Each row is a point on a landscape with many valleys, with its height.
A ball rolls from a point to the lowest of its 2 nearest points, and stops where none of them is lower. Distance is the straight distance between rows; heights are no part of it.
pidaf: -29	14	-33	16	5	-9	-3	-18	34	1	-1	14	-18	-18	-20	-13	5	-17	1	-5	-21	6	-24	2	15	-25	0	-2	26	4	13	6	46	-5	-34	-5	-4	10	18	-9	-11	3	0	-13	-12	1	9	-24	53	17	-2	20	5	19	-21  height 664
zotup: 5	38	-13	10	2	38	21	-32	-16	15	-6	-5	11	-7	-6	18	-15	-9	-5	6	-6	7	-30	-8	-2	-22	-47	16	15	29	18	19	29	1	-17	23	-6	0	6	-20	-14	0	7	-16	5	-13	17	0	-2	10	20	-1	-25	-15	13  height 89
Fam: 25	33	14	14	13	-27	-25	14	4	14	3	20	-9	-6	-9	-6	-13	-4	16	11	11	7	-8	15	42	24	-49	51	19	47	12	12	4	-54	-22	-4	-8	-21	-42	-17	21	-37	-4	-17	-3	-3	4	10	-5	-45	1	-9	-31	5	-10  height 244
Dufu: -12	-34	9	1	-8	27	40	-25	7	11	-21	20	7	4	27	9	-36	-18	-17	-9	12	-2	28	-12	-1	-27	6	-27	0	-36	-12	-4	-19	31	20	19	-8	-3	-11	16	-28	-10	11	18	8	1	28	-13	17	26	10	-26	-16	15	24  height 395
sef: -12	-18	-4	9	-8	55	7	-22	-22	-5	-4	7	18	6	-9	-8	-34	-31	4	-16	-13	10	2	31	-26	-1	10	-31	-12	34	-3	26	9	0	-16	39	-17	-4	9	-29	0	32	18	-4	17	8	6	5	18	22	14	40	-6	2	-16  height 314
Gogoz: -16	27	9	-21	-39	-31	6	39	32	19	-25	14	29	7	18	-9	19	38	-1	-4	19	3	-3	2	5	10	-20	43	8	13	19	-27	25	21	13	16	-13	-25	-58	22	-1	-16	-12	15	-30	13	14	37	-1	1	10	-1	-11	-7	22  height 304
Pavo: 3	-13	26	18	-3	6	11	-40	13	-10	17	53	21	-19	-12	-5	-11	-20	0	-21	11	4	7	7	-12	-34	-17	13	6	-29	-16	1	29	11	-11	5	26	15	13	-3	32	17	-24	-6	20	-24	12	-29	6	12	-9	13	24	-5	-7  height 599
Pofu: -25	13	-15	4	-36	-5	21	16	-5	-3	-54	42	-7	7	-6	4	27	10	-13	-10	-39	13	58	-11	-1	-9	19	-29	12	14	3	-2	22	15	-25	18	-33	-28	3	16	-24	28	21	-24	-11	25	-11	21	36	9	10	17	-21	5	6  height 432
sus: 25	8	13	-7	58	10	-23	43	-4	4	34	-53	-23	33	-5	-24	-5	-16	-5	23	-6	10	-2	-7	-4	36	17	-23	-5	11	5	30	-63	-12	17	-30	21	9	0	-15	1	-5	17	20	-26	-3	-21	6	-15	-14	12	9	10	6	13  height 102
gutor: 0	-8	-30	-3	21	5	-13	-6	-17	4	13	-42	-25	-3	-35	-1	16	-3	4	-2	-25	-21	-25	-3	17	5	13	-20	-21	-25	-12	-10	-22	-11	14	-16	-3	20	43	-34	-15	4	7	5	13	7	-15	-26	19	20	-6	-22	19	20	-4  height 96
rugaz: 12	-5	-40	13	33	-1	1	-24	-28	0	1	-29	-43	-4	-33	7	21	-22	5	-18	-33	-15	-27	13	31	1	14	8	-16	7	4	-1	11	-20	-13	-7	-19	7	51	-35	-23	4	3	-11	25	17	-9	-17	22	-2	-4	-12	10	9	-25  height 136
rosu: 14	15	4	-4	29	7	-49	30	-8	-20	38	-42	-2	14	2	-32	9	-2	4	28	-14	7	-18	13	-4	34	11	-4	-1	37	-6	15	-22	-30	6	-14	5	14	2	-22	34	-4	-8	11	-11	-6	-24	7	-22	-24	13	27	15	-17	-1  height 43
Taze: -2	1	-24	-17	-5	1	-22	14	-29	-17	6	-31	-6	1	12	9	39	31	-6	12	-6	-13	-17	-27	4	34	13	3	-21	-19	-17	-19	-14	-10	22	-10	1	8	12	-3	-13	-22	-12	2	14	15	-26	10	-43	-11	-8	-17	11	-16	15  height 233
gisiv: -1	-11	-11	6	17	6	38	16	-8	-4	-28	25	-30	6	20	8	19	-8	-16	2	9	5	30	-27	11	-3	30	-5	-5	-21	4	-10	4	8	9	5	3	-7	-7	18	-33	-11	11	9	-16	28	17	23	-5	-11	19	-30	-5	15	34  height 216
vate: -15	-25	-9	-3	-7	19	13	11	-11	-22	-27	37	1	0	25	6	32	6	-29	-10	-20	-2	50	-29	2	-5	27	-33	-6	-23	-33	-15	-15	6	13	17	-1	-8	19	13	-29	24	21	-8	1	19	-6	17	-10	4	-3	-7	6	-10	19  height 159
Kis: 0	18	-2	-2	-9	16	3	-11	16	-17	31	-13	40	-29	41	-9	-11	12	3	1	14	5	-43	-7	-16	1	-19	1	9	-16	-9	8	12	15	12	11	30	21	-4	-14	33	-25	-16	5	-13	-25	4	-12	-31	-20	0	31	3	-40	10  height 189
fefa: 29	19	6	18	36	6	-8	8	-12	2	17	7	-15	8	28	11	-4	-19	-6	11	19	11	-2	-16	24	27	-17	33	2	16	12	22	0	-23	-8	-4	18	4	-13	-3	1	-22	1	6	2	2	9	18	-40	-47	19	-24	-7	-12	26  height 109
Fivi: -12	-16	-32	18	12	42	-6	-41	4	-6	4	-3	7	-24	30	20	-19	-32	-19	-9	-13	12	-32	6	17	8	-11	-26	15	1	-22	20	14	-15	-17	24	2	7	31	-19	-16	-26	22	6	44	-8	20	-27	-1	1	-20	23	-25	-8	-25  height 386
tasem: -2	10	-1	-35	7	9	-61	8	28	-12	17	-29	-14	21	38	-14	-11	10	-24	16	-8	23	-8	-7	12	34	-3	-19	11	-7	-20	6	-43	1	39	-13	-13	7	15	17	-4	-40	13	40	7	-8	-2	10	-16	-20	1	27	-24	6	-5  height 170
Mav: 9	-3	36	-2	28	-47	-6	26	37	18	6	2	-35	29	-24	-19	-7	2	6	11	10	3	12	-1	18	-19	-7	30	3	-13	21	2	-14	-2	-7	-34	17	-4	-29	27	-13	2	1	23	-24	-15	13	12	7	-3	-5	-46	11	28	2  height 438
Vupo: -26	7	-27	6	-4	-23	1	-12	14	-16	-4	16	-5	-21	-20	-12	27	1	-6	-9	-20	-8	-7	-8	4	-18	20	-5	10	-23	-4	-16	31	1	-12	-6	9	10	30	-11	-1	26	-11	-17	-10	4	-12	-36	27	21	-15	12	37	1	-4  height 644
gal: 18	-2	-14	18	14	-26	4	-30	-24	16	-5	-22	-42	-3	-56	14	15	-17	23	-17	-15	-15	-24	15	28	-6	-8	53	-11	17	8	-3	20	-30	-22	-12	-20	-17	27	-19	-13	2	-17	-20	41	11	-2	-18	15	3	-15	-18	4	25	-43  height 169
bup: -3	-26	-3	3	11	-36	20	52	-18	11	-5	-6	-14	-4	7	1	10	-5	13	-11	-2	-3	47	-2	-31	-2	45	-47	17	-1	38	-11	-25	13	-25	-21	13	-10	-13	33	9	6	4	-23	-32	-8	-19	5	34	-1	-4	-15	9	7	-3  height 367
gelel: 28	40	-24	-6	21	32	22	-6	-24	13	1	-4	-4	13	8	30	20	-7	-6	13	21	4	-29	-31	25	26	-26	39	-9	3	-11	12	1	-7	24	-2	19	3	4	-4	-11	-42	3	10	29	3	9	5	-35	-38	31	-24	-14	-4	32  height 148
lugum: -33	24	18	-17	-33	-4	2	-10	34	-11	16	-13	41	-14	6	-20	-29	27	14	14	0	10	-19	25	-33	-21	-21	-25	26	-1	-12	7	14	23	13	11	2	17	-6	-8	31	13	-14	1	-26	-17	2	-20	23	26	-13	45	2	-12	-14  height 293
fad: -13	-21	-25	2	8	-28	23	34	-40	-8	-31	-15	-21	-23	-34	14	33	1	25	-25	-28	-13	28	-3	-7	18	63	-22	-18	6	7	2	1	-2	-22	-22	-15	-17	14	17	1	20	1	-24	0	32	-30	-8	37	7	-21	4	11	14	-26  height 459
bug: 12	1	3	-27	-19	-11	6	-6	-11	-5	-10	-53	17	8	15	7	-28	14	-5	4	29	-18	-31	0	-28	25	4	-1	-17	-10	12	-11	-18	12	12	7	6	5	-29	16	-5	-19	-13	9	-3	14	2	-1	-15	4	-16	12	-11	-12	-14  height 361
laf: -22	10	-11	-17	-40	-13	33	4	26	17	-49	-11	21	10	19	22	-6	21	-7	-5	13	2	4	-2	-21	8	7	-8	10	-2	13	-7	2	35	3	15	-14	-21	-31	39	-35	-31	12	19	-12	12	24	10	29	18	2	13	-29	8	8  height 534
diror: 8	-31	3	12	-5	37	-15	-28	-44	-28	-2	11	13	-7	13	21	2	-17	-3	-10	-5	0	0	9	-8	20	9	-12	-16	12	-34	10	-2	-14	8	39	-1	-12	31	-28	5	20	11	-13	60	3	-13	-3	-49	-3	-7	16	-1	-21	-20  height 261
mufu: -7	-36	20	4	5	-10	37	25	-23	-2	-23	20	4	-12	23	16	-32	-18	-2	-17	14	-3	56	6	-32	3	41	-52	-2	-9	10	6	-31	20	-23	2	14	-8	-25	29	4	11	13	-3	-8	-1	-1	-9	26	6	-5	-6	-2	5	1  height 408
zenif: 23	-24	8	16	47	24	14	16	-11	2	30	-18	8	-7	-32	-18	-17	-32	18	0	15	-17	5	7	-29	-15	7	-25	-15	-20	6	9	-33	-9	6	-20	31	26	10	-41	11	21	-2	1	-21	5	-12	-28	14	15	4	-14	27	23	22  height 190
nagu: -6	-7	11	9	-2	-5	22	-17	-18	-21	-2	39	13	-16	-19	-14	27	-1	-12	-13	-8	-16	19	-22	-10	-24	23	13	-9	-37	-9	-15	36	13	-18	3	18	22	5	-10	21	37	-26	-27	6	1	-13	-18	6	13	-12	4	53	-4	7  height 625
noram: -14	16	-11	-22	-13	-42	11	27	17	22	-18	-40	5	17	-11	14	-1	20	4	-5	0	-1	-5	-2	-16	1	5	-36	10	10	26	-8	-21	28	4	-8	-10	-8	-8	26	-13	-27	21	15	-17	-12	3	-13	43	18	-10	6	-19	16	-14  height 512
Rig: -12	11	24	0	-27	-4	12	-33	31	-9	-2	59	40	-35	15	13	7	14	-10	-15	15	9	8	-3	9	-26	-38	35	20	-21	-28	-5	32	17	5	12	15	-11	4	7	26	-6	-22	-10	18	-25	10	-13	-23	-8	-2	14	-5	-32	8  height 569
bal: 16	-17	-10	8	20	-14	-19	-37	17	22	1	4	-33	-4	-1	12	13	-7	-14	-2	-7	3	4	-13	43	-10	-18	26	-10	-34	-16	-16	3	-10	12	-10	-2	-5	30	5	-28	-28	-6	8	38	-17	0	-10	-22	-9	-2	-43	-17	23	-12  height 385
vavo: -9	-22	-16	24	-7	33	18	-32	-9	-21	-12	26	19	-30	40	14	-13	-27	-21	-21	2	8	4	0	-1	3	13	-5	-2	-4	-21	22	24	-12	-21	40	3	-7	15	-9	-2	-9	9	-9	48	10	11	-10	-24	-10	-23	37	-10	-32	-23  height 327
Nif: -16	9	26	-14	-52	21	14	7	-10	-16	-10	15	47	3	31	0	-24	43	0	2	12	11	14	2	-43	2	-1	-10	-6	7	7	1	-10	24	2	31	-6	-15	-37	14	17	18	-1	-4	-23	9	-2	34	-19	-4	15	20	-8	-28	24  height 498
fefem: 7	-7	-10	24	36	21	11	13	-13	-12	42	-27	18	-29	-9	-22	-5	-27	5	0	7	-11	-16	0	-26	-4	16	-24	-12	-16	10	8	2	-3	-8	0	31	29	9	-43	24	29	-6	-9	-31	7	-7	-28	-5	-1	-2	29	34	-4	27  height 228
vimol: -9	-32	0	-21	-16	-6	-28	-10	35	-5	3	-14	3	5	20	-10	1	14	-11	3	1	-7	-1	1	3	5	-1	-31	5	-34	-36	-13	-31	8	33	-9	3	8	20	24	-5	-27	8	23	1	-16	-4	-12	-3	9	-20	3	-6	2	-6  height 97
kozup: -6	38	-22	3	-3	30	-9	-12	-4	-8	18	-18	31	-21	15	2	-4	2	0	13	-3	8	-39	-3	-4	7	-21	3	13	30	2	21	23	-7	-8	15	1	13	6	-26	7	-13	7	-10	-2	-13	0	-2	-20	-10	7	33	-12	-28	9  height 138
Koro: 12	31	0	-6	-7	-31	-26	21	0	-1	3	-17	5	-14	21	-19	-3	18	10	4	2	-2	-28	4	16	37	-22	47	13	22	22	-3	16	-29	-16	-9	1	-11	-41	-1	44	-24	-26	-14	-19	8	-12	4	-17	-42	-9	14	-7	-22	-10  height 284
vagof: -8	-34	17	-19	-29	-11	-47	-21	12	-12	12	3	9	1	-4	-1	22	32	0	3	5	-10	-9	9	-6	5	-9	0	-6	-19	-32	-29	-14	-2	24	-3	-2	-1	15	15	5	-6	-11	10	31	-9	-18	0	-27	15	-34	-9	10	-10	-24  height 155
mesu: -12	-1	-10	-1	-4	-18	20	-3	45	30	-6	0	2	19	-13	4	-22	-16	1	4	-1	6	8	-9	11	-33	-13	-22	17	-32	4	0	-3	36	15	-13	-11	8	10	18	-20	5	16	15	-23	-28	19	-34	50	43	9	-26	-17	33	8  height 387
tev: 12	18	24	-2	15	-44	-20	37	22	8	13	0	-29	33	-29	-21	3	19	8	17	-3	0	1	17	6	9	-6	11	14	28	24	1	-22	-22	-16	-39	6	0	-23	15	11	5	0	3	-36	-3	-12	11	19	-15	11	-13	6	12	-12  height 462
Lanu: 6	-10	8	-27	-7	-22	-26	13	31	22	11	-9	-2	25	-11	0	40	37	0	19	6	-3	-1	-25	30	-7	-27	51	-28	-26	-7	-30	-14	19	38	-24	-2	-2	4	28	-15	-13	-10	22	11	-24	-6	19	-27	19	-14	-53	10	1	14  height 350
Desad: 9	-15	22	-6	14	3	-52	14	20	-25	48	4	-1	12	-12	-31	-1	8	17	12	-1	0	-11	34	0	10	-11	-7	15	47	-14	-1	-12	-22	6	-21	14	14	4	-6	36	11	-17	2	-8	-13	-12	15	-3	-7	6	10	17	-2	-13  height 104
zoder: 1	-12	-17	-29	-2	-8	27	-7	5	21	-2	-42	-13	7	14	13	-1	5	-6	3	24	-11	-31	-25	-3	23	17	21	-24	-53	9	-16	-7	20	26	-13	12	19	-18	27	-13	-49	-22	30	2	4	17	-23	-8	4	-8	-15	4	8	1  height 334
rezi: 21	-11	24	21	-12	22	-10	-19	-49	-1	-7	0	15	2	11	12	-42	-14	15	-3	21	0	1	30	-22	27	-7	20	-22	46	9	27	-2	-25	-20	21	-14	-16	-19	-4	16	7	-1	-6	37	16	-3	14	-29	-23	-6	17	-18	-19	-28  height 114
mit: -1	-16	-8	-8	-34	-2	10	1	-38	-12	-40	-32	5	-6	9	8	-19	11	12	0	2	-13	4	10	-30	28	38	-18	-24	11	0	6	-5	-1	1	18	-16	-13	-16	10	-6	11	4	-9	11	40	-6	1	-13	-3	-20	24	-15	-10	-24  height 393
raf: 7	15	1	-8	18	-3	-4	12	28	-9	26	-13	2	-3	35	-28	-25	0	-2	4	14	2	-18	8	-1	14	6	-1	17	-18	16	-1	-13	5	-2	-14	38	36	-15	1	17	-15	-5	13	-35	-11	9	-6	-8	-30	10	18	19	-10	12  height 240
Mur: -4	13	2	-31	-30	-26	-1	22	34	16	-4	-2	11	19	8	2	33	37	-6	8	19	-4	-4	-18	9	12	-10	32	-3	-15	0	-21	0	24	39	-14	1	-8	-21	25	-5	-24	-6	25	-16	-9	6	25	-11	8	6	-16	4	2	25  height 326
ris: 7	-28	26	0	-13	37	7	-43	-47	-11	-20	30	7	11	-10	7	6	-16	-11	-24	-14	-10	22	5	-13	-12	-3	-9	-19	-8	-22	-8	1	3	3	29	-9	-7	9	-15	-5	23	4	-11	55	12	-8	-1	-12	11	-2	-1	12	-3	-17  height 209
dobu: 28	-14	20	-11	41	-6	-13	36	-16	-8	10	-43	-21	24	33	-12	-15	-3	-1	25	23	-10	3	3	-5	48	36	-1	-8	-4	10	15	-50	-20	-4	-20	23	7	-22	14	3	-3	3	8	-17	19	-13	17	-31	-41	3	1	14	-9	-9  height 107
narag: -8	-13	21	25	-4	49	6	-24	22	3	39	26	35	-7	42	-2	-42	-11	-10	-2	28	16	10	3	-7	-30	-16	-31	23	-19	-1	19	-11	18	20	23	3	17	0	-29	22	5	16	8	-1	-24	32	-2	-16	-2	7	18	-2	-14	11  height 303
zuve: 7	-3	-10	7	26	-28	4	49	-2	-19	7	-6	-21	-16	-20	-20	22	-9	28	7	-12	-7	23	15	-29	11	46	-31	4	32	22	9	0	-12	-27	-27	16	-6	-4	15	40	28	-2	-26	-44	4	-21	9	35	-22	-1	23	19	2	-10  height 323
pav: 5	6	12	5	-9	-14	14	10	-18	2	-23	14	-20	8	11	6	-1	9	-9	2	8	5	22	-10	1	0	5	22	-9	-1	13	-9	12	-5	-6	1	-10	-16	-30	14	-25	-3	-5	-1	-12	28	8	30	-17	-9	4	-23	-7	8	10  height 247
Sep: -5	1	7	-8	-34	34	5	5	-15	-9	-3	21	37	8	43	11	-2	24	-9	8	21	6	4	-6	-15	2	-15	5	1	4	0	-8	-1	13	32	31	1	-2	-26	5	4	-5	-3	12	-6	2	11	39	-45	-13	28	0	-8	-32	35  height 520
numiv: 7	25	5	-1	-12	18	19	-14	8	-8	1	45	34	-26	34	17	18	16	-7	10	25	2	-8	-11	19	-4	-43	41	15	10	-17	1	20	10	25	13	22	-8	-9	0	15	-26	-10	3	7	-12	6	13	-32	-32	24	-4	-21	-29	41  height 544
fid: -18	5	-16	17	9	-25	7	-22	31	26	-25	20	-25	-5	-17	-2	-2	-32	-2	-16	-15	16	-6	5	33	-35	-15	35	19	-9	12	6	52	-6	-46	2	-27	-11	6	1	-33	-3	4	2	15	-7	24	-22	39	21	-17	-8	-10	30	-36  height 684
ludev: -2	-34	33	2	-6	25	-5	-11	-5	-18	5	38	8	6	-17	-4	7	-3	14	-4	-1	-2	31	6	-25	-11	7	-24	-12	-16	-27	-8	-31	12	7	-8	11	5	6	0	0	37	4	-3	12	1	-13	4	8	22	-13	-10	26	16	-4  height 146
gavo: -14	-18	17	11	-29	46	7	-39	9	5	-2	27	18	4	29	11	-45	-4	-18	-11	11	15	14	9	-7	-26	-11	-29	6	-13	-15	2	-14	15	11	34	-16	-3	1	-1	-8	3	14	18	21	-10	26	4	-5	14	3	4	-19	-2	-4  height 355
vam: -2	-3	6	10	-7	31	-8	-30	-6	3	23	7	3	7	-36	-11	-20	-11	9	-12	-8	7	-11	42	-12	-22	-20	-14	10	23	-9	-2	12	-7	3	11	-17	7	24	-22	7	21	-4	-7	14	-14	3	-8	22	33	15	14	2	17	-14  height 269
Vis: 6	-8	-22	12	29	15	14	39	-8	-29	29	-25	14	-21	-38	-18	28	-19	27	7	-24	-7	11	13	-28	2	45	-45	-12	31	-4	9	-4	7	-2	-15	11	1	19	-31	30	36	3	-15	-37	9	-31	-12	23	6	5	36	26	9	18  height 276
kob: 19	-16	-13	12	49	15	-17	1	7	19	38	-33	-27	9	-40	-17	-3	-21	9	6	-13	-4	-11	5	15	-8	-10	-26	-5	-16	-13	7	-37	-16	18	-30	11	40	39	-32	-7	4	12	13	-2	-10	-4	-21	22	21	9	-25	14	35	11  height 140
Pasep: -13	-40	35	4	-18	-5	27	-18	1	18	-41	31	-17	11	8	7	-30	-15	-8	-15	8	-1	49	7	-2	-16	18	-28	-4	-11	-6	-9	-25	20	-16	1	-3	-30	-16	38	-31	-3	15	19	12	9	19	3	27	12	-9	-23	-30	27	-4  height 431
bubis: 10	35	-17	24	28	19	22	-8	-27	17	-6	2	-10	-6	-10	8	-12	-23	-2	16	-10	16	-19	2	4	-5	-19	30	7	49	30	38	37	-24	-44	8	-10	-12	-6	-21	-9	11	17	-24	-12	5	11	24	-4	-9	22	5	-10	-15	5  height 131
Lege: 11	14	36	-3	-26	-28	10	16	-8	23	-23	11	15	4	-2	3	-13	12	2	-3	27	3	8	2	13	11	-23	50	1	22	14	-18	12	-13	-1	13	-22	-37	-54	16	-2	-23	-14	2	10	11	17	27	-23	-4	-8	-21	-24	5	-1  height 277
basu: 1	3	-2	18	1	28	22	5	-26	5	-21	1	-10	7	-1	5	-29	-25	-4	0	-16	4	15	18	-9	-2	20	-31	-13	27	17	19	-6	-5	-20	21	-5	-11	0	-23	-23	26	26	-6	-10	19	5	12	23	13	20	8	-15	6	7  height 356
dafe: -30	-26	15	0	-13	24	13	-10	1	-21	-7	46	26	-1	-8	-8	21	4	-9	-21	-23	-4	42	-14	-17	-31	3	-50	8	-39	-42	-11	-18	26	20	13	0	9	30	-7	8	32	18	-12	8	-2	-6	-13	19	27	-7	12	26	1	14  height 78
Zoto: -1	4	-30	14	26	9	-13	-35	17	6	9	2	-14	-17	8	12	-3	-24	-17	-7	-7	9	-26	-18	30	-7	-12	-2	17	-26	-8	-2	16	-4	4	0	11	27	35	-8	-8	-25	0	11	15	-14	12	-26	-4	-14	-3	-5	-1	-3	7  height 349
nifu: 10	-1	20	-8	4	-34	15	-3	16	2	15	-9	1	-9	9	-13	-34	-8	6	3	30	-13	-21	7	-11	-1	-1	30	-1	-36	23	-7	12	12	-14	-17	36	14	-32	20	18	-5	-34	4	-21	-7	9	-13	-1	-10	-10	-12	21	-5	-2  height 279
nusin: -6	16	-14	-13	-16	-26	-28	16	6	-23	-4	-14	5	-21	22	-13	18	30	-3	7	-4	-8	-20	-11	2	29	17	15	-2	-14	-7	-23	18	-11	-2	-5	-4	-5	-10	3	20	-14	-24	-6	-11	15	-17	2	-26	-28	-18	19	9	-21	-2  height 268
Fitu: -1	19	-20	9	0	10	45	15	-45	-5	-54	12	-19	-2	-16	11	13	-7	-7	-2	-29	-4	36	-27	-5	-5	35	-10	-25	8	21	14	25	7	-27	19	-19	-11	-2	-1	-20	36	19	-28	-24	42	-6	13	19	4	21	5	-3	-2	20  height 394
zike: -23	10	-2	-8	-42	4	18	21	-9	-7	-27	32	21	8	17	6	2	21	3	1	-11	8	50	-7	-31	-3	19	-42	7	24	9	2	-4	22	-16	12	-10	-27	-21	25	1	25	13	-18	-23	4	-7	32	17	1	12	22	-22	-7	20  height 465
buz: -18	14	18	5	-17	20	-15	-17	36	-10	39	12	34	-21	32	-16	-26	19	7	4	13	18	-18	20	-9	-29	-32	-20	34	-9	-12	10	8	21	19	8	9	26	8	-14	38	4	-1	1	-12	-34	17	-6	-10	1	1	33	1	-26	-3  height 243
bage: 22	12	4	-22	-5	1	-28	3	-39	4	14	-34	3	17	-11	23	34	37	0	12	-4	-7	-14	-17	20	22	-30	29	-21	10	-6	-16	-22	-19	30	-12	-13	1	9	-8	-8	-27	-14	-4	33	0	-22	16	-45	-2	-8	-39	-6	-12	9  height 204
Mepo: -4	-2	-17	-9	12	-21	28	-3	25	2	3	-18	-6	-8	2	2	-3	-10	-3	-4	6	-13	-19	-24	5	-7	19	7	-11	-59	10	-8	8	13	1	-23	25	23	-4	14	-4	-13	-19	15	-22	-5	3	-40	14	9	-2	-24	24	10	18  height 308
dom: 12	6	-31	38	41	10	0	10	-11	-2	2	26	-37	-18	-27	-11	23	-35	-8	-1	-25	14	7	12	14	-1	17	15	4	47	15	21	36	-26	-43	13	-13	-2	17	-28	9	42	11	-26	-18	23	12	26	9	-20	22	20	14	4	6  height 183
zin: 9	-22	-11	-13	-4	-13	9	22	-52	4	-46	-18	-26	-3	-23	20	16	1	25	-17	-18	-22	28	5	-14	28	49	-34	-27	14	3	2	-26	6	-5	-6	-14	-23	4	9	-24	24	28	-14	10	35	-17	7	14	11	-16	-11	-14	8	-23  height 430
Vular: 7	-31	-9	-13	7	-32	2	-7	15	18	-9	-4	-27	4	-8	10	43	10	-9	7	9	-13	18	-35	46	-30	-8	62	-35	-49	-21	-36	14	17	24	-5	-13	-27	14	18	-30	-18	-15	15	47	-17	0	-6	-20	16	-13	-52	7	14	3  height 374
derup: -2	-21	18	-14	-18	8	-57	-9	3	-32	34	12	16	0	-18	-14	19	20	24	1	0	-6	-16	27	-16	4	-7	5	2	29	-24	-16	-2	-24	18	-10	-5	0	14	-1	29	7	-19	-5	26	-6	-23	9	-19	8	-16	1	17	-3	-27  height 158
fega: -11	18	8	2	12	-45	14	25	35	23	-14	0	-28	26	-32	2	2	3	7	6	-1	10	1	-17	19	-46	-6	29	5	-14	26	-3	16	16	-16	-25	-5	-1	-13	16	-21	13	12	11	-28	-17	10	-7	39	23	12	-39	4	29	5  height 416
nevut: -16	18	7	-14	-1	6	-59	5	50	4	21	16	-4	19	28	-18	-12	16	-13	18	3	17	11	5	33	-6	-19	-30	44	8	-9	6	-30	6	33	-18	-19	22	25	8	13	-9	17	25	-16	-25	11	26	-3	-20	8	13	-13	1	7  height 236
vonil: 40	-8	22	5	7	9	-10	6	-38	-1	18	-23	1	12	35	10	-32	-14	1	17	30	-11	-2	10	-12	36	-2	21	-16	18	9	15	-24	-29	-5	-1	12	-1	-28	-1	11	-1	-5	6	9	10	-6	18	-54	-29	5	-12	-2	-22	-6  height 55
reli: -7	20	-12	-4	13	-48	-14	39	18	10	-7	-26	-35	17	-21	-1	22	15	10	10	-22	9	-4	1	5	11	15	-15	13	26	18	1	-13	-21	-17	-25	-7	-10	-6	17	-9	-9	16	-1	-28	-4	-14	3	34	-17	2	9	-14	19	-17  height 485
Bunem: -15	-8	12	-11	-32	-9	12	-15	25	17	-12	1	22	11	-26	10	-9	9	-1	-4	-3	-3	-2	4	-10	-31	-12	-6	-7	-23	1	-17	4	32	10	1	-8	7	6	7	-10	17	-1	8	1	-20	4	-28	33	46	-9	-8	-4	13	-3  height 359
pev: 14	9	-5	21	21	20	-21	-16	-7	-8	17	35	-20	-5	-40	-12	19	-26	-1	-5	-10	2	-2	15	14	-25	-11	12	15	46	-7	0	32	-24	-17	7	-13	1	31	-28	5	24	-1	-27	10	-6	2	4	12	0	24	3	15	8	-4  height 226
gerin: 14	9	11	22	12	-39	-29	4	-9	19	1	-2	-28	5	-38	-2	0	-5	19	-8	-2	1	-8	22	20	14	-21	40	0	43	19	4	13	-55	-20	-10	-31	-21	-15	-10	-2	-5	-19	-16	12	13	-3	16	4	-19	-9	-20	-7	22	-45  height 205
nebo: 16	48	-29	-17	-12	-4	8	-14	-25	14	-6	-34	-1	10	-13	38	22	17	2	2	2	-9	-43	-22	18	17	-29	39	-13	8	7	-5	9	-7	21	-3	-14	4	-1	-3	-11	-41	-14	-7	20	0	-5	-5	-21	0	5	-12	-15	-6	9  height 176
zib: -24	33	2	-18	-30	-21	-7	-13	37	19	11	-13	21	5	-24	0	-10	17	3	5	-7	-1	-33	11	-1	-31	-29	14	14	-4	13	-5	29	23	-1	3	-5	12	8	-4	3	12	-18	4	-15	-28	6	-21	24	39	-8	11	-5	-1	-7  height 333

Call two points neighbours if one is among the 2 nearest of the other. Go from one point of each pair to the other, from neighbour to neighbour, staying as low as possible. Name the highest point that can't be avoided.
Zoto and dafe => bal
gutor and rosu => Koro
vonil and rosu => dobu
vimol and rosu => derup

Where does a ball stop that starts at each point below?
Vular => dafe
laf => dafe
numiv => zotup
Fivi => dafe
nusin => vonil
basu => zotup
zin => zotup
mufu => gutor
Koro => gutor
